Each row is a point on a landscape with many valleys, with its height.
From any point a ball takes the steepest step (drop divided by distance) to one of its 2 nearest points. It stops when none of these is lower. Distance is the straight distance between rows; heights are no part of it.
Q_946 (h 339): -2.749  0.066  -2.089  -4.607  -0.136  2.220  -3.776  -3.774  1.364  -0.419  -1.357  -0.283  2.282  0.327  0.450  -1.109  2.901  1.416  -4.426  1.774  -0.202  0.474  4.950  3.397  2.543
Q_680 (h 352): 0.373  0.467  -1.038  -0.548  -4.190  -3.884  0.732  1.906  2.553  3.217  -1.206  -0.643  5.005  0.853  -1.484  -1.743  0.113  4.517  1.997  1.314  -1.219  1.242  3.858  1.501  0.113
Q_146 (h 191): -0.318  -0.480  -3.318  -0.511  -2.261  0.008  0.467  2.099  3.584  0.683  3.483  4.106  -1.072  -1.836  -1.480  -4.280  1.980  1.287  -1.938  -0.907  -2.668  4.300  -3.195  2.188  0.766
Q_32 (h 626): -2.851  -4.725  -2.484  -0.614  -2.262  -4.230  0.413  0.467  -4.652  0.167  -1.882  0.111  -0.247  -6.289  -2.101  0.019  2.190  1.869  3.146  0.491  -0.014  -2.079  -0.706  4.339  1.044
Q_662 (h 120): -1.264  2.285  -5.498  -2.166  -0.017  -1.073  2.729  -7.110  -0.818  0.823  -1.612  0.371  -0.964  5.674  3.646  3.666  -2.103  1.290  -0.780  0.648  -2.138  2.707  3.052  -0.966  -3.005
Q_796 (h 371): 4.215  -3.268  -4.145  0.648  -1.852  -0.642  1.306  2.020  -2.803  2.786  0.759  2.520  -1.944  -3.099  -2.720  -1.635  -2.848  4.195  1.597  0.761  2.595  5.270  -0.735  2.711  -2.424
Q_490 (h 428): -1.118  6.206  -2.267  -4.406  2.463  -1.640  1.772  -1.566  -1.296  1.527  1.223  0.533  3.916  -0.059  -0.628  -0.997  -1.670  0.346  1.329  -0.173  -1.989  -2.352  2.509  -4.475  -2.684
Q_862 (h 506): 1.391  -0.210  1.241  -0.035  -1.303  -1.699  2.001  1.474  -0.946  3.429  1.575  -0.359  1.796  -1.961  -4.271  -0.451  -0.453  4.912  3.285  2.838  -0.764  -2.430  -0.251  -4.186  -1.723
Q_821 (h 209): -4.647  1.017  -4.691  -3.689  0.886  -2.856  3.060  -4.805  1.006  1.159  -0.983  -0.296  -1.582  2.459  5.045  4.088  0.298  -0.135  -1.212  -0.069  -6.730  1.317  -0.335  -1.789  -2.098
Q_628 (h 567): 2.331  0.945  -1.203  -2.046  2.838  -2.098  -0.342  -6.382  -1.355  1.071  -3.334  -7.045  1.279  3.774  1.895  -0.821  -5.210  1.661  -2.668  0.778  1.369  0.627  6.460  -0.412  -3.807
Q_51 (h 458): -1.162  -3.327  2.437  0.937  6.312  1.588  0.761  -4.508  -5.781  0.214  1.920  -2.659  -4.990  -3.368  -0.154  -0.668  0.486  -2.624  3.320  -2.299  0.179  -2.061  0.623  -1.766  0.880
Q_134 (h 539): 0.488  3.820  1.628  -3.684  5.026  0.779  -7.428  1.766  -0.053  0.285  3.229  -8.081  3.069  4.296  1.562  0.468  -0.855  2.249  -3.803  3.018  -1.485  3.410  3.588  -0.750  -2.834
Q_607 (h 579): 3.421  -3.287  -0.277  2.169  -0.020  0.143  2.909  -1.103  -2.689  4.038  2.119  -2.404  1.769  2.931  -2.057  0.075  -2.559  2.793  2.056  -1.156  0.843  1.066  0.069  0.692  -0.583
Q_803 (h 496): -1.326  -1.869  4.213  -1.054  1.310  -1.687  -3.477  1.584  -0.050  2.703  0.414  -2.117  -3.820  -1.662  5.297  6.173  3.009  2.852  -1.779  3.167  3.375  -0.860  0.665  0.437  -3.643
Q_557 (h 331): -0.592  0.572  0.668  2.452  -0.175  0.015  1.737  -0.230  -2.390  -1.051  0.706  -0.806  -1.862  2.635  -1.892  1.107  1.843  -1.366  4.166  2.618  1.234  0.342  -3.135  -0.557  1.098
Q_288 (h 477): -1.791  6.040  2.656  -2.050  1.434  0.366  0.844  -2.147  -0.923  -3.260  -2.842  0.498  1.024  0.790  -0.070  2.364  -0.177  -1.882  0.333  -0.339  3.291  -2.958  2.706  -4.138  -0.140
Q_480 (h 602): 5.208  0.821  0.337  3.284  1.462  0.923  1.922  -0.388  0.132  0.952  -1.188  2.401  -0.778  1.341  4.486  -1.269  -4.368  -1.587  1.158  -5.305  2.245  2.926  3.247  0.239  -1.758
Q_588 (h 494): -0.899  -0.509  -2.158  -0.329  -2.096  1.911  2.076  -1.782  -0.771  -2.840  -1.591  0.190  3.235  0.549  -3.077  -2.690  0.110  -1.887  -0.735  0.046  0.147  -1.272  -1.593  1.998  3.292
Q_39 (h 379): -2.107  0.899  -2.965  -4.585  2.120  -0.919  2.180  -1.011  -1.574  -0.461  1.015  2.118  1.086  -3.447  -0.807  0.197  0.799  -0.503  0.026  1.222  -0.985  -2.479  -1.761  -2.101  -1.180
Q_776 (h 503): -2.647  0.430  0.315  -4.482  5.743  0.183  1.358  -3.259  -3.811  2.481  2.717  1.987  -4.062  -5.282  0.970  1.889  -1.146  -1.989  0.288  -3.273  5.805  -0.065  1.080  -1.798  -0.397
Q_748 (h 263): -0.775  -2.534  3.549  5.040  -6.330  -0.588  -1.224  1.565  -0.971  -3.229  -3.183  -0.206  -0.534  1.200  -0.564  -1.029  2.260  -2.412  -1.667  -1.594  2.099  -2.148  -4.344  9.000  1.515
Q_962 (h 537): 1.884  0.400  7.226  1.223  -0.562  0.237  -2.129  0.320  -0.497  2.406  -3.023  -0.865  -4.037  -3.030  -1.416  0.430  -1.269  0.681  2.297  1.396  0.807  -4.750  0.765  -6.216  -2.466
Q_128 (h 393): 0.840  -0.410  0.136  0.133  3.002  -0.583  1.465  2.991  -0.430  -0.993  2.870  1.949  -0.927  -1.051  2.378  5.017  -2.076  -2.798  -3.852  -3.503  1.186  1.348  -4.748  -1.350  -0.811
Q_617 (h 451): -0.832  -1.049  2.058  -0.227  0.646  3.304  1.380  -0.092  2.347  -4.851  0.009  1.118  2.470  1.031  -2.786  -2.600  0.660  -2.222  -5.478  -2.700  -0.110  -0.271  -3.575  -1.670  3.733
Q_924 (h 391): 0.203  0.392  2.438  2.843  -4.291  -0.705  1.429  0.386  2.889  0.387  -0.122  2.163  3.216  -0.840  -4.353  -6.544  -0.065  2.126  1.660  -4.377  0.618  -0.133  1.521  3.273  3.317
Q_31 (h 280): 2.317  -0.453  5.165  0.184  -3.551  -1.338  -3.180  3.825  5.457  -1.654  -1.363  1.612  2.125  -1.978  -2.577  -1.343  2.054  1.918  -2.803  1.239  1.001  -1.383  -2.763  -1.602  -0.867
Q_456 (h 511): -0.217  2.644  0.407  -1.234  3.696  2.478  -1.369  -0.117  -1.091  -4.769  -2.409  0.187  3.167  -1.051  0.356  -0.358  -0.276  -4.360  -0.563  -0.758  4.427  -4.093  1.396  -0.075  2.487
Q_325 (h 413): -0.267  -0.927  3.150  2.523  0.137  2.071  2.227  0.724  4.687  -3.549  0.282  0.303  1.819  3.133  -0.992  -0.523  -1.088  -0.738  -4.115  -2.707  0.257  5.779  -2.817  -0.336  4.891
Q_882 (h 189): 0.815  -1.634  0.905  -0.937  -0.459  2.443  -4.065  3.848  4.617  -2.785  0.008  0.632  2.230  -1.102  -0.543  -3.969  2.641  0.340  -6.883  0.400  -2.013  1.787  -1.429  3.518  1.994
Q_28 (h 493): 3.105  -3.054  -1.553  0.542  2.002  3.365  -0.581  2.153  0.837  -0.308  -0.638  -4.063  -2.438  -0.305  -2.115  -4.910  -2.768  0.071  -0.124  3.670  -2.105  3.659  -0.574  -0.478  0.334
Q_744 (h 374): -0.342  -6.730  -0.355  2.421  0.822  5.466  -1.292  1.251  -3.737  1.113  2.385  -4.918  -2.044  -2.512  -5.860  0.388  -1.134  1.689  -0.778  4.166  -3.180  -2.575  -2.266  1.319  4.482
Q_375 (h 257): -4.874  0.905  -0.684  -2.576  -0.212  -1.637  -1.475  -1.300  1.469  0.851  0.647  5.016  -0.936  -3.036  4.813  5.180  2.490  -2.709  -2.075  -4.878  0.808  -5.118  1.871  1.297  0.240
Q_401 (h 265): 0.653  -0.018  0.157  -1.812  -1.600  1.886  0.029  0.600  1.261  1.893  2.194  3.841  -3.757  -4.834  -3.417  -6.484  0.894  1.994  -0.187  0.445  -1.860  0.727  0.412  -1.236  -0.163
Q_242 (h 367): -1.679  2.275  -3.187  0.960  0.048  -3.261  3.243  -3.469  0.146  -1.380  -5.176  -0.931  0.000  4.134  3.917  3.895  -1.458  -3.285  4.798  -1.273  -2.530  0.407  2.558  -2.894  0.078
Q_272 (h 344): -1.806  4.304  0.062  0.072  4.791  -2.610  -0.586  2.657  -0.286  -1.317  0.084  -1.346  -4.075  -0.406  4.573  1.286  1.100  -4.787  4.784  0.714  -1.069  0.871  -2.597  -3.337  -2.575
Q_48 (h 405): -1.541  -2.691  -0.497  -0.743  -1.438  3.491  -0.828  -3.744  -1.271  1.952  -0.800  -4.923  0.080  3.876  -4.359  -2.426  -0.908  -0.402  0.272  5.325  -5.125  -3.825  1.389  -0.807  0.714
Q_114 (h 531): -1.940  -1.338  -3.691  2.733  -3.561  0.085  3.191  -0.893  -2.653  -0.674  0.975  0.842  2.635  1.732  -4.708  -2.487  0.794  -0.430  4.083  -1.615  -2.387  0.053  -2.202  5.872  2.751
Q_684 (h 313): -1.417  5.531  -2.330  1.221  0.271  -2.608  0.851  0.950  2.582  -2.049  -0.334  3.336  -2.264  1.001  3.271  0.069  2.121  -4.575  5.576  -0.310  -3.558  0.170  -0.775  -2.570  -0.374
Q_694 (h 620): 3.058  -4.882  2.018  1.505  0.392  2.019  1.751  -1.931  -1.041  0.180  -2.581  -2.739  1.956  -0.358  -1.969  -4.587  -4.135  0.858  -1.009  -2.240  3.015  -1.701  2.871  0.839  0.872
Q_970 (h 174): -3.160  -0.975  2.360  0.606  -2.743  -5.115  -0.429  2.097  1.797  1.651  1.835  3.779  1.323  -3.598  4.275  4.070  2.999  0.063  -0.507  -4.894  1.341  -3.828  0.755  2.345  1.082
Q_632 (h 604): -4.475  -4.197  -1.526  2.034  -1.249  -6.451  1.536  -0.208  -2.335  -1.436  -2.447  -0.047  -1.573  -4.396  1.814  1.086  4.359  -2.630  4.403  -1.955  -0.651  -1.021  -3.014  2.091  2.182
Q_639 (h 491): 2.889  1.064  4.200  -0.187  -0.039  1.062  -0.582  -0.330  0.725  3.018  3.717  2.871  0.384  4.037  1.951  1.741  0.828  3.979  -3.496  -1.516  2.233  0.956  1.836  -0.757  -1.930
Q_570 (h 196): -3.304  -0.623  -1.662  1.950  -2.074  -3.162  2.597  0.995  3.670  0.891  1.251  -0.343  0.152  2.075  -1.797  -1.851  1.466  2.218  4.518  0.880  -3.977  4.516  -2.145  0.138  3.687
Q_371 (h 266): -2.399  3.575  -3.793  1.657  -0.325  -4.158  1.712  2.291  5.334  -2.193  -0.868  2.048  -0.560  0.413  -0.340  0.968  0.249  -2.250  3.390  0.529  -2.676  5.485  -2.556  -2.213  3.125
Q_24 (h 438): 3.339  2.702  -0.677  -2.971  -0.935  2.514  -2.426  1.773  0.048  -0.460  0.607  5.977  2.444  0.586  2.533  3.321  -1.022  -0.422  -5.940  -1.717  3.102  -1.173  0.716  0.606  -2.643
Q_460 (h 586): 6.590  1.392  1.783  3.193  -0.069  -0.678  -0.280  3.728  3.690  0.210  -1.144  1.717  0.054  -0.776  3.178  -6.085  -2.054  -2.307  1.519  -3.155  0.452  1.078  0.913  0.760  -1.647
Q_984 (h 286): -1.197  1.239  -1.847  -3.453  -0.056  -0.183  -4.131  0.820  3.153  -0.940  -3.044  -0.348  1.835  -0.663  2.542  -4.112  3.452  -1.253  -0.024  1.919  -1.849  0.272  4.267  2.711  1.925
Q_622 (h 219): 2.256  2.775  -1.227  -1.641  -2.799  -1.273  1.025  -1.375  0.236  3.391  -1.665  4.753  -0.721  1.104  4.673  0.996  -0.694  2.086  1.414  -2.258  1.147  0.424  3.960  -0.242  -4.422
Q_913 (h 478): -0.758  -0.120  1.821  0.206  -0.715  -1.658  -3.109  2.561  2.579  1.600  0.654  -0.419  -0.796  2.324  4.576  4.324  4.067  2.235  -1.025  3.811  1.136  1.672  0.871  3.156  -0.837
Q_574 (h 390): 3.083  0.135  1.752  1.888  -2.902  -1.239  -0.332  3.031  3.950  -1.243  -3.038  -0.001  4.558  3.557  3.261  1.770  -0.024  -0.752  -2.223  -1.700  -0.565  -2.412  -0.477  -0.496  -1.004
Q_536 (h 327): -1.884  0.203  -1.054  1.389  2.443  -0.205  2.606  -3.409  0.489  -2.516  -3.541  -1.921  -0.291  2.463  4.058  -2.127  -0.470  -4.686  2.170  -2.669  -3.748  -1.609  1.279  -0.954  0.400
Q_210 (h 471): -0.222  2.479  -0.438  -1.136  2.067  0.701  3.087  -1.004  -3.785  1.437  3.436  -1.471  4.465  1.672  -5.087  -0.588  -1.525  1.822  3.138  1.025  -0.047  -4.444  0.493  -4.122  -1.911
Q_547 (h 564): 0.949  -1.797  5.007  0.874  -3.884  0.892  -2.052  1.487  1.818  -0.486  -2.148  -2.189  -0.041  0.198  -3.073  -3.504  2.101  -2.773  -0.373  2.923  -3.676  -6.744  -3.821  -2.840  -1.086
Q_337 (h 540): 0.465  -2.688  2.969  1.003  -5.523  -0.549  0.763  0.763  0.679  3.106  -1.773  -2.116  0.603  0.382  -6.168  -0.318  -0.271  1.500  1.871  3.275  -4.241  -4.150  -3.278  -3.978  -0.606
Q_335 (h 516): -0.604  0.442  6.629  -0.683  1.636  -0.242  -2.385  0.984  0.268  -0.214  -1.437  0.750  -5.972  -2.893  2.682  2.346  1.223  0.329  -1.398  0.969  2.617  -2.184  -0.802  -3.852  -4.719
Q_932 (h 372): 1.947  2.025  -2.630  1.771  3.824  -1.390  -0.469  1.646  -3.675  -1.404  -2.055  0.189  -2.888  0.749  6.201  3.341  -0.166  -5.890  5.568  0.764  1.905  -1.096  -0.961  0.257  -2.908
Q_385 (h 556): 3.226  1.248  4.848  1.072  0.495  -1.623  -0.185  2.709  -0.155  2.293  -1.486  -1.458  -1.080  -0.616  0.908  0.089  -2.524  1.190  2.854  0.940  3.233  -0.112  0.553  -3.296  -3.565
Q_399 (h 408): 3.158  -4.472  -2.034  0.143  -1.393  -0.938  0.838  0.253  -3.937  3.305  -1.591  0.567  -5.305  -2.363  -0.123  -0.580  -1.333  2.916  3.370  2.816  -0.589  2.656  -1.076  -0.469  -4.239
Q_378 (h 468): 3.732  3.808  2.937  -3.047  -0.154  5.039  -3.124  -0.530  -0.930  -0.526  3.299  3.723  2.071  3.061  -0.053  0.315  2.673  1.603  -6.119  -0.515  1.680  -1.324  0.993  -0.753  -2.309
Q_442 (h 412): 0.283  1.147  -0.573  1.073  -3.801  -2.282  2.538  -1.830  1.205  -0.563  -4.034  0.891  2.490  4.310  1.414  2.995  -0.108  -1.107  0.917  -1.535  -0.021  -1.562  -0.685  -1.357  -1.148
Q_269 (h 597): -2.760  -0.393  4.814  4.063  -1.396  2.313  0.621  -3.894  -3.222  1.438  2.173  1.452  -0.844  0.503  -3.073  -0.869  3.370  0.173  4.182  -0.646  2.007  -4.937  0.935  -0.377  2.822
Q_328 (h 578): -2.926  0.002  1.576  2.826  -0.608  1.079  1.198  -2.227  -1.751  0.951  3.113  0.117  2.193  0.269  -3.239  -3.939  0.895  0.691  4.717  -0.920  1.292  -2.160  4.387  2.697  5.039
Q_26 (h 324): -2.561  5.260  -1.045  -2.883  3.536  4.460  -0.080  -5.466  -2.138  -2.333  -0.085  -1.299  -1.989  4.787  -0.916  0.218  -0.736  -0.529  -0.231  3.558  1.422  4.160  1.939  -2.122  -0.309
Q_179 (h 198): -0.282  1.419  2.203  -0.730  -1.873  -1.459  -3.379  3.941  5.703  -2.003  -1.087  2.445  2.521  -1.818  0.892  -0.252  2.651  0.074  -4.246  0.116  0.165  1.843  1.011  0.375  2.605
Q_2 (h 284): 1.089  1.673  -2.350  -2.565  -1.767  0.735  0.359  1.730  1.475  -2.126  -3.032  2.392  -0.540  0.338  1.896  1.466  0.352  -0.568  -2.052  2.517  -0.383  2.414  -2.849  -0.567  -2.217
Q_660 (h 479): -0.755  0.004  3.140  0.642  4.015  0.401  0.269  -5.277  -4.249  2.390  3.168  1.299  -4.093  -1.708  0.896  0.056  0.154  0.364  2.700  -3.264  3.130  -3.093  2.995  -3.626  -1.514
Q_395 (h 285): -2.650  2.171  -3.153  -0.822  4.741  1.566  1.910  -2.454  -2.866  -1.666  1.159  -1.876  -0.189  1.353  -0.631  2.705  -1.048  -1.330  3.464  2.374  2.024  1.190  0.410  -1.203  0.464
Q_301 (h 347): 1.929  -1.905  5.381  -0.997  0.687  1.290  -3.541  2.364  1.725  -0.910  0.567  0.005  1.043  -2.202  0.400  1.795  0.888  2.005  -6.217  0.455  4.257  -1.713  -1.189  -0.645  -0.981
Q_863 (h 334): 1.030  1.128  0.682  -3.768  -1.566  2.258  -0.326  0.650  0.223  -0.590  0.022  0.690  -1.424  3.880  -0.996  3.155  0.648  3.237  -4.200  4.306  -1.540  2.434  -3.300  -3.307  -4.246
Q_230 (h 43): -3.584  -1.113  1.886  4.442  -2.248  -4.801  1.228  1.455  0.418  1.504  0.274  0.249  1.779  -0.680  2.850  4.856  2.260  1.072  3.406  -2.466  3.013  0.237  0.958  3.428  2.698
Q_518 (h 563): 1.865  -0.555  2.740  1.953  -3.104  4.017  -0.254  -0.344  -1.348  -1.815  -1.207  0.218  1.202  2.600  -3.559  -4.975  1.475  -3.718  0.581  0.563  -0.300  -6.981  -2.881  0.295  -0.340
Q_274 (h 295): 0.470  4.218  1.134  -2.220  -5.616  -2.720  -0.267  -0.061  3.341  3.442  -0.487  5.005  4.034  1.438  0.403  -0.035  1.426  3.920  1.225  -1.051  0.443  -0.916  4.181  -1.066  -1.806
Q_876 (h 282): -0.280  -1.732  -3.420  1.423  -5.050  -4.321  3.598  -0.081  0.182  2.114  -1.584  -0.356  2.770  1.213  -2.547  0.227  -0.039  4.665  4.954  1.323  -2.322  3.517  -0.523  3.081  1.362
Q_318 (h 134): 0.703  1.587  -3.580  -3.006  -1.105  -0.584  2.554  -4.974  -4.079  2.856  -0.934  1.475  -2.777  1.798  3.597  2.237  -0.428  2.695  0.738  2.225  0.548  1.258  1.292  -1.071  -5.802
Q_931 (h 598): 1.369  -0.680  0.822  0.407  2.883  1.336  0.974  0.505  -0.032  0.351  1.528  -1.715  2.769  0.309  -1.034  -0.672  -1.259  1.172  -0.535  -1.481  2.642  -0.637  1.517  -0.654  1.083
Q_296 (h 442): 1.729  -0.049  -0.047  0.490  -0.094  2.830  -0.362  -2.158  -0.863  4.674  -0.459  -7.057  -1.233  3.261  -5.963  -1.385  -4.853  0.481  2.460  4.889  -4.176  -1.088  3.099  -3.521  0.690
Q_473 (h 651): -2.390  -5.396  -4.969  -1.685  -0.190  -2.246  2.183  0.808  -1.739  0.125  -0.648  -1.585  2.243  -6.507  -4.004  0.043  -1.913  3.860  0.408  0.873  1.736  0.848  0.086  3.343  1.827
Q_121 (h 510): 2.197  2.458  -0.983  -1.594  -0.342  0.106  -2.343  -1.274  2.498  3.058  3.922  0.130  2.154  5.263  3.972  4.447  -0.247  3.164  -5.703  -1.451  -1.713  3.339  3.876  1.019  -1.976
Q_835 (h 422): -0.285  0.688  -3.186  -5.888  -1.048  1.840  -2.615  1.417  2.864  0.538  -0.312  5.690  -2.705  -2.170  2.803  1.885  0.822  -0.663  -6.390  -0.623  0.790  3.938  0.168  3.001  1.253
Q_331 (h 173): -1.569  -1.375  1.858  6.281  -4.642  -1.576  0.442  0.459  0.411  -3.239  -0.959  2.260  0.510  1.485  1.971  3.700  1.530  -1.852  0.843  -4.668  1.815  -0.030  -2.682  5.342  3.794
Q_740 (h 277): -5.207  1.104  -1.941  -2.240  3.705  -3.611  1.899  -3.963  1.476  -0.486  -1.325  -3.618  0.497  0.450  6.336  0.891  -0.316  -2.580  -0.341  -3.704  -6.188  -2.281  1.940  -2.823  -1.844
Q_354 (h 517): 1.987  -1.837  -1.724  2.780  1.991  0.844  1.670  2.325  2.537  -1.259  -0.727  -4.069  1.639  1.377  -1.169  -6.795  -2.805  -1.479  2.698  -0.803  -3.373  2.766  0.443  1.249  2.952
Q_816 (h 332): 0.278  -0.571  4.489  5.202  -6.180  -1.996  0.544  -0.325  0.380  -1.163  -2.142  1.308  0.907  0.305  -3.464  -4.878  0.682  -0.601  1.031  -4.649  0.544  -2.683  -1.948  6.940  2.076
Q_131 (h 399): 1.684  -1.170  -2.468  2.682  2.414  0.374  -0.523  2.115  -1.406  -2.226  -1.257  -2.302  -1.019  1.575  5.251  5.815  -1.511  -2.865  1.414  0.416  2.911  0.957  -0.835  2.249  -0.684
Q_452 (h 354): 1.692  0.036  -0.331  2.255  2.105  -1.734  -1.598  5.577  0.366  -1.486  5.266  2.449  -0.642  -4.098  0.959  1.941  1.470  -3.111  -1.287  -2.616  2.382  -1.059  -6.996  1.441  -0.238
Q_524 (h 584): -4.452  -0.486  -3.946  3.522  -4.050  -6.790  0.570  1.150  1.247  -2.787  -1.297  1.892  -0.555  -5.040  0.435  0.656  2.855  -3.423  3.816  -3.091  -4.132  -0.233  -4.020  6.098  2.005
Q_507 (h 619): 2.767  1.471  1.247  3.720  0.566  1.416  -1.097  0.856  0.028  -2.258  -1.393  3.639  -0.869  0.929  4.916  4.904  -3.512  -3.655  0.141  -6.204  5.374  -0.113  3.111  -0.140  0.020
Q_94 (h 323): -2.454  0.320  -2.684  -1.990  0.132  -0.070  2.292  -3.868  -2.320  -0.180  -1.541  3.766  0.342  -1.107  3.698  2.835  0.776  -2.160  -0.722  -2.705  -0.549  -2.439  -0.292  0.067  0.506
Q_593 (h 218): 0.352  4.076  -0.785  -1.942  0.568  -0.311  2.611  -0.658  -2.338  -0.267  -2.966  1.703  -2.205  1.767  0.766  1.933  -2.347  0.046  2.090  2.001  1.577  3.529  -1.326  -3.743  -3.647
Q_153 (h 526): 0.932  0.715  0.859  -1.800  3.807  -1.546  -2.850  1.102  3.460  2.720  3.654  -4.893  2.364  3.531  1.626  0.378  -1.445  3.713  -4.492  -0.786  -3.062  3.983  2.095  -0.780  -2.509
Q_569 (h 315): -1.361  -6.702  -1.346  1.575  1.861  3.715  -1.122  0.110  -3.017  -1.094  1.573  -1.557  -3.317  -6.672  -4.088  -2.619  -0.696  1.545  -1.008  2.027  0.966  0.511  -0.726  3.384  4.550
Q_777 (h 384): -2.236  0.797  -4.728  -3.204  0.927  0.298  -1.082  -1.516  2.378  0.134  -0.824  1.429  -0.102  -0.414  2.791  2.156  -0.744  -0.277  -3.486  -1.163  -0.784  4.185  5.041  2.692  2.381
Q_213 (h 361): -2.064  1.376  1.348  -1.594  -0.225  2.413  0.000  -5.797  -1.585  1.341  0.705  -2.492  -1.988  3.551  -3.250  0.582  0.096  2.248  0.798  4.132  -2.012  -1.723  2.352  -3.918  -0.992
Q_540 (h 642): 3.373  0.224  -0.215  -0.793  2.012  2.199  0.268  -2.602  1.220  0.013  -2.564  -0.623  3.392  0.515  1.654  -6.272  -3.912  -0.503  -1.719  -3.825  1.422  -0.437  6.388  0.874  -0.348
Q_667 (h 373): -0.500  -1.524  3.540  3.693  1.590  -0.901  1.763  1.043  0.633  -2.637  1.060  -1.147  -1.545  0.560  -1.727  1.583  -0.606  -0.988  0.715  -1.179  1.871  3.564  -4.719  -2.283  3.241
Q_910 (h 441): -4.247  7.572  1.621  -3.255  3.332  1.115  0.026  -1.462  -0.752  -2.765  2.715  1.687  3.584  -0.604  -2.667  4.380  -1.698  -1.862  -1.015  -1.592  4.693  -0.387  1.527  -3.084  3.299
Q_75 (h 359): -2.212  5.164  0.684  -2.986  1.614  4.197  -2.827  -0.694  0.632  -3.108  0.807  1.448  -0.820  1.284  -1.498  -0.481  2.683  -1.976  -0.199  3.809  1.501  3.347  1.494  -1.156  3.092
Q_133 (h 314): 0.788  2.080  1.382  -1.671  -0.389  4.153  -0.471  -2.818  -2.009  1.947  1.800  3.017  -3.031  -1.382  -3.521  -3.170  0.752  2.318  0.693  2.681  -0.541  -1.460  1.508  -3.823  -1.646
Q_503 (h 394): 3.369  -1.389  0.886  -0.686  1.982  2.587  -1.495  1.735  -2.389  -2.517  -0.690  0.921  0.953  -1.452  2.624  2.909  -1.079  -1.434  -5.489  -0.042  5.498  -3.122  -2.466  0.472  -2.590
Q_224 (h 375): -1.862  -1.275  -0.450  -4.373  -1.786  0.104  -1.401  -0.057  1.209  1.502  0.670  -0.926  -1.029  1.423  -0.452  1.993  4.166  3.616  -4.307  5.432  -5.046  -1.338  -2.637  -1.830  -3.710
Q_342 (h 433): 2.957  -2.318  1.496  0.540  -2.994  -0.922  -0.752  1.006  -0.159  5.342  0.794  1.366  -5.245  -1.351  0.867  -2.974  -0.170  4.597  1.401  0.506  -3.655  1.802  -0.355  -2.066  -4.374
Q_74 (h 436): -0.985  -2.114  2.086  1.399  6.198  1.719  -1.086  0.105  -4.485  1.574  5.870  -4.927  -2.785  -1.569  -1.551  -0.764  1.010  -1.806  3.874  1.076  -3.574  -5.175  -1.058  -3.012  0.476
Q_501 (h 470): 2.117  -4.543  -0.886  1.521  2.202  3.112  0.118  -0.649  -2.172  3.041  1.927  -6.627  -3.882  0.718  -2.358  -0.630  -3.735  2.236  0.957  3.516  -3.929  0.954  0.262  -1.725  -0.191
Q_961 (h 305): 1.617  -0.058  0.569  0.890  1.672  0.476  -2.151  5.133  0.830  -1.219  4.017  -0.100  0.427  -4.773  -2.772  -2.795  1.535  -0.269  0.508  1.130  2.201  -1.738  -3.184  0.888  0.382
Q_683 (h 568): 4.386  -3.248  -2.044  1.703  -0.335  -2.654  -0.344  4.674  4.244  -0.876  -3.325  0.004  -0.161  -3.789  2.743  -4.747  -3.262  -1.856  -0.603  -3.073  -0.986  2.858  -2.123  1.599  -0.486
Q_275 (h 411): -1.051  -3.602  0.243  3.682  0.988  2.746  -1.075  0.804  -5.025  1.192  3.611  -4.792  -1.207  -1.393  -5.063  -0.990  0.142  -1.938  4.243  3.444  -2.477  -5.430  -1.907  0.175  3.263
Q_653 (h 235): 0.024  -4.224  -0.694  0.232  3.449  2.963  -2.652  3.311  0.222  -2.582  1.859  -1.229  1.296  -5.664  -1.996  -5.206  1.041  -1.231  -2.389  0.225  0.444  -0.993  -1.118  3.724  3.210
Q_779 (h 581): 0.352  0.149  -1.286  0.429  3.083  -1.371  1.565  -5.782  -2.882  1.646  -1.376  -6.138  -3.638  3.419  2.052  1.741  -4.555  1.942  0.002  1.623  0.807  3.390  3.437  -1.410  -4.273
Q_906 (h 552): 1.478  2.703  0.082  -2.471  2.019  0.508  -3.178  -1.738  -1.190  1.239  -0.450  -5.183  0.745  3.780  0.802  0.495  -1.146  2.641  -1.700  4.301  0.207  0.573  4.936  -1.277  -3.343
Q_609 (h 545): 2.506  -0.081  -2.879  2.596  -0.084  -0.003  0.504  3.684  4.078  -3.267  -0.375  0.584  1.034  -1.969  -0.843  -4.227  -2.308  -2.393  -1.091  -2.671  -0.142  4.741  -1.897  2.875  3.496
Q_528 (h 345): 2.869  -1.004  1.888  -0.623  -3.879  1.046  -2.821  4.164  3.527  -0.884  -3.231  -1.195  4.065  4.075  -0.488  -1.414  2.424  0.589  -4.632  2.789  -1.629  -1.814  -2.623  0.388  -1.288
Q_229 (h 430): 1.350  -3.651  -2.430  3.776  0.826  -0.533  0.670  3.356  -0.331  -3.120  -0.388  -0.463  -0.824  -0.380  2.263  6.311  -0.544  -1.492  -2.003  -1.285  1.964  4.229  -4.748  2.189  1.353
Q_977 (h 401): -4.265  4.641  -0.454  -4.258  3.331  0.578  0.099  0.800  1.768  -2.676  1.136  1.822  -1.004  -2.748  -2.212  2.329  -0.940  -2.252  -1.235  0.042  3.051  3.242  -0.263  -2.600  4.148
Q_971 (h 557): -0.330  -1.086  -0.779  4.258  -1.995  -0.041  3.392  -0.387  -2.480  2.807  4.416  -0.415  1.897  2.497  -4.229  -0.375  0.637  1.717  6.155  -0.894  0.549  0.922  0.538  2.296  3.528
Q_768 (h 559): -2.170  -1.134  -5.084  4.931  -3.801  -5.204  2.462  1.342  -0.801  -1.144  0.505  0.529  4.154  -0.560  -1.911  0.244  0.195  -1.605  4.578  -4.001  -4.658  -0.157  -2.027  3.984  2.734
Q_564 (h 455): -1.040  -0.192  -0.293  -2.845  -0.634  -1.031  -2.733  3.147  1.919  0.819  1.870  3.291  -1.382  -3.014  2.960  4.726  3.290  0.883  -3.402  2.527  3.326  1.864  -1.018  2.619  -0.190
Q_975 (h 321): 3.011  -1.152  -1.435  -1.988  -2.552  0.611  2.299  0.039  -0.128  2.685  0.794  4.299  -1.989  -2.808  -4.377  -3.315  -1.837  4.699  -0.989  0.924  1.003  4.297  -1.284  -2.063  -1.133
Q_287 (h 538): 1.877  1.015  1.370  -0.350  0.119  2.727  0.013  -0.397  -3.399  -3.751  -3.148  -0.388  2.587  2.181  0.592  -0.208  1.635  -5.885  -0.065  0.882  2.693  -7.472  -1.188  -0.398  -1.718
Q_999 (h 68): -2.722  -3.477  -1.593  -2.979  0.308  2.308  -0.958  0.590  2.295  -0.660  1.324  0.286  -1.042  -2.416  -1.103  -3.198  2.421  1.697  -6.369  -0.319  -3.073  3.392  -1.354  3.656  3.009

For each start below, name the point where the ball stops.
Q_547 -> Q_230
Q_518 -> Q_395
Q_134 -> Q_999
Q_564 -> Q_999
Q_460 -> Q_401

Write out the way that a ball takes from each point below.
Q_628 -> Q_906, Q_134, Q_153, Q_121, Q_639, Q_378, Q_24, Q_503, Q_301, Q_31, Q_179, Q_882, Q_999
Q_480 -> Q_460, Q_683, Q_609, Q_354, Q_28, Q_501, Q_296, Q_48, Q_213, Q_133, Q_401
Q_962 -> Q_335, Q_803, Q_913, Q_564, Q_835, Q_777, Q_946, Q_984, Q_179, Q_882, Q_999
